Each row is a point on a landscape with many peaks, with its height.
A climber steps from a point to the highest of its 5 nearest points, and stops where none of them is higher. Distance is the straight distance between rows; heights are no part of it.
q_276 (h 462): [147 150 150 133 155 145 116 170 142 106 124 163 138 146 144 102  81 150]
q_82 (h 238): [125 115 121 141 112 153 149 138 128 124 126 130 125 134 137 123 152 149]
q_209 (h 438): [116  94 134 140 123 113 158 156  65 124 159 181 123 122 142 151 184  72]
q_765 (h 30): [134 124 125 143 124 157 142 143 139 115 122 142 134 141 141 115 127 153]
q_353 (h 403): [123  91 138 141 127 116 149 164  95 120 149 162 122 119 164 116 168 106]
q_813 (h 561): [105 101 109 123  90 137 163 109  93 162 146 126 115  93  91 189 191  95]
q_472 (h 634): [142 165 117 120 133 137 114  89 156 124 117  89 148 128 109 129  94 148]
q_316 (h 340): [147 166 134  91 167 100  62  83 180 143 105  72 126 125  95 126  71 170]
q_266 (h 401): [111  94 154 142 114 100 138 165  94 102 146 185 133  96 182  88 161  88]
q_997 (h 458): [109 103 102 127  83 133 160  98 119 159 131  92 112 108 103 163 168 117]
q_594 (h 134): [117 118  73 129 102 113 142  75 148 159 126  58 117 145 103 159 143 108]
q_479 (h 320): [119 116 157 149 133 126 121 172 141  93 127 187 122 119 181  60 118 108]
q_193 (h 481): [108 104  88 120  87 125 156  93 118 168 140  92  99 104  94 176 170 105]
q_506 (h 416): [138 148 102 122 127 127 114  71 161 128 121  74 147 135 103 132 103 137]
q_59 (h 480): [131 136 177 140 151 124 103 184 149 100 114 189 132 127 170  59  63 109]
q_601 (h 517): [118 108 118 136 103 142 164 125 118 140 127 119 119 117 123 144 164 143]
q_754 (h 400): [133 134 147 142 149 141 121 172 144  97 133 165 128 149 159  88 103 135]
q_47 (h 648): [116 100 120 126 104 138 167 133  95 145 136 137 115 114 121 160 181 130]
q_499 (h 422): [148 166 133 104 151 119  86  84 166 133 115  88 144 112 101 122  77 157]
q_863 (h 392): [114  92 143 139 125 111 139 167 100 111 146 168 124 117 175  95 164 104]
q_173 (h 354): [156 173 189 106 165 108  80 139 157 149  69  81 123 127 125 102  38 219]
q_332 (h 520): [115  97 119 129 117 127 162 150  64 133 162 173 118 121 127 169 188  82]
q_821 (h 203): [127 134  90 133 106 127 134  76 150 137 123  63 135 138 109 130 115 123]
q_223 (h 246): [126 134  54 113 142 105 120  52 157 150 133  48 133 199  82 173 144 134]
q_664 (h 461): [156 171 171 103 160 118  89 122 152 135  92 100 134 113 107 119  55 194]
q_277 (h 256): [130 146  64 104 155 106  95  51 163 142 135  47 138 185  78 160 135 156]
q_147 (h 397): [150 170 175 101 158 108  77 117 168 149  77  81 124 116 113 107  43 205]
q_554 (h 530): [160 157 154 122 152 144 110 142 147 113 111 134 145 136 120 116  75 166]
q_298 (h 328): [159 167 193 103 174 111  85 165 153 137  72 103 129 133 134 101  42 217]
q_194 (h 331): [110 107  91 130  84 131 156  90 133 158 125  80 112 123 110 150 148 120]
q_907 (h 690): [156 148 181 133 176 115 100 189 145 103 111 171 145 141 157  80  50 133]
q_882 (h 299): [135 143  78 118 140 110 111  59 161 138 129  58 144 154 102 141 118 128]
q_378 (h 642): [115 101 118 130 101 137 166 138  82 144 145 148 118 113 111 173 185 110]
q_214 (h 566): [106 103  99 122  91 133 155  93 106 168 142 104 112  91  90 191 185  87]
q_668 (h 317): [120 129 179 144 124 123 106 183 139  92 112 195 128 108 182  45  85 102]
q_133 (h 386): [116 104 151 145 125 113 128 171 118 104 142 175 124 115 176  80 149 107]
q_637 (h 443): [101 114 102 123  87 160 165 101  73 150 153 144 121  99  92 206 197  68]
q_320 (h 521): [106 103 116 130 111 139 161 138  61 137 160 170 118 119 116 184 192  80]
q_543 (h 442): [102 111 111 128 104 151 163 130  62 145 157 164 116 114 105 196 199  72]
q_144 (h 727): [117  97 124 135 117 139 159 145  91 132 143 144 116 121 129 150 179 119]
q_85 (h 414): [151 171 150 102 160 109  78  94 174 141 100  80 132 110 101 122  65 174]
q_758 (h 290): [142 155  97 108 154 108  80  61 177 130 127  60 143 153  99 142 106 136]
q_678 (h 585): [164 164 169 117 170 140 102 163 140 113 112 148 146 140 129 110  69 168]
q_798 (h 150): [136 144 125 135 113 158 137 107 144 119 114 113 139 130 121 128 115 149]
q_433 (h 146): [125 117 129 146 131 146 138 165 133 107 134 155 125 140 155 100 141 140]
q_459 (h 388): [112 109 175 146 103 114 124 171 116  95 122 198 135  88 193  59 136  98]
q_301 (h 350): [125 122 143 148 134 134 121 174 136 102 134 170 125 138 172  76 116 125]
q_619 (h 407): [117  92 149 142 119  98 149 158  78 112 153 183 130 108 173 107 170  76]
q_831 (h 173): [111 119  49 120 116 105 136  67 149 169 129  55 109 177  85 182 159 115]
q_267 (h 323): [ 99 117  99 133  90 162 166 123  54 140 167 176 116 124 108 206 204  57]
q_66 (h 430): [120  89 134 139 120 109 156 165  78 124 155 171 121 122 155 134 181  92]
q_161 (h 345): [122 103 140 140 132 131 134 171 122 110 149 162 123 127 167  94 150 116]
q_489 (h 532): [154 169 152 114 150 143 101 119 156 121 102 116 146 118 109 121  73 176]
q_64 (h 258): [140 151 123 132 127 161 128 120 144 112 118 116 147 132 120 120 100 156]
q_297 (h 387): [142 155 134 131 137 161 122 130 143 110 118 137 145 138 125 119  92 156]
q_982 (h 250): [126 139  66 121 130 103 125  58 158 150 129  54 132 172  92 156 135 125]
q_238 (h 723): [138 138 153 145 151 135 110 174 147 100 126 172 129 144 163  81  89 123]
q_586 (h 198): [136 133 136 144 140 149 133 163 140 104 133 155 126 145 156  94 115 137]

Two climbers start at each pair of points below. Name the first point that both come to, or write -.
q_619 and q_332 | q_378
q_813 and q_66 | q_378
q_161 and q_459 | q_378
q_194 and q_543 | q_144

For each start below, name the point where the climber stops.
q_678 | q_238
q_433 | q_238
q_882 | q_472
q_266 | q_144
q_821 | q_472
q_267 | q_144
q_863 | q_144
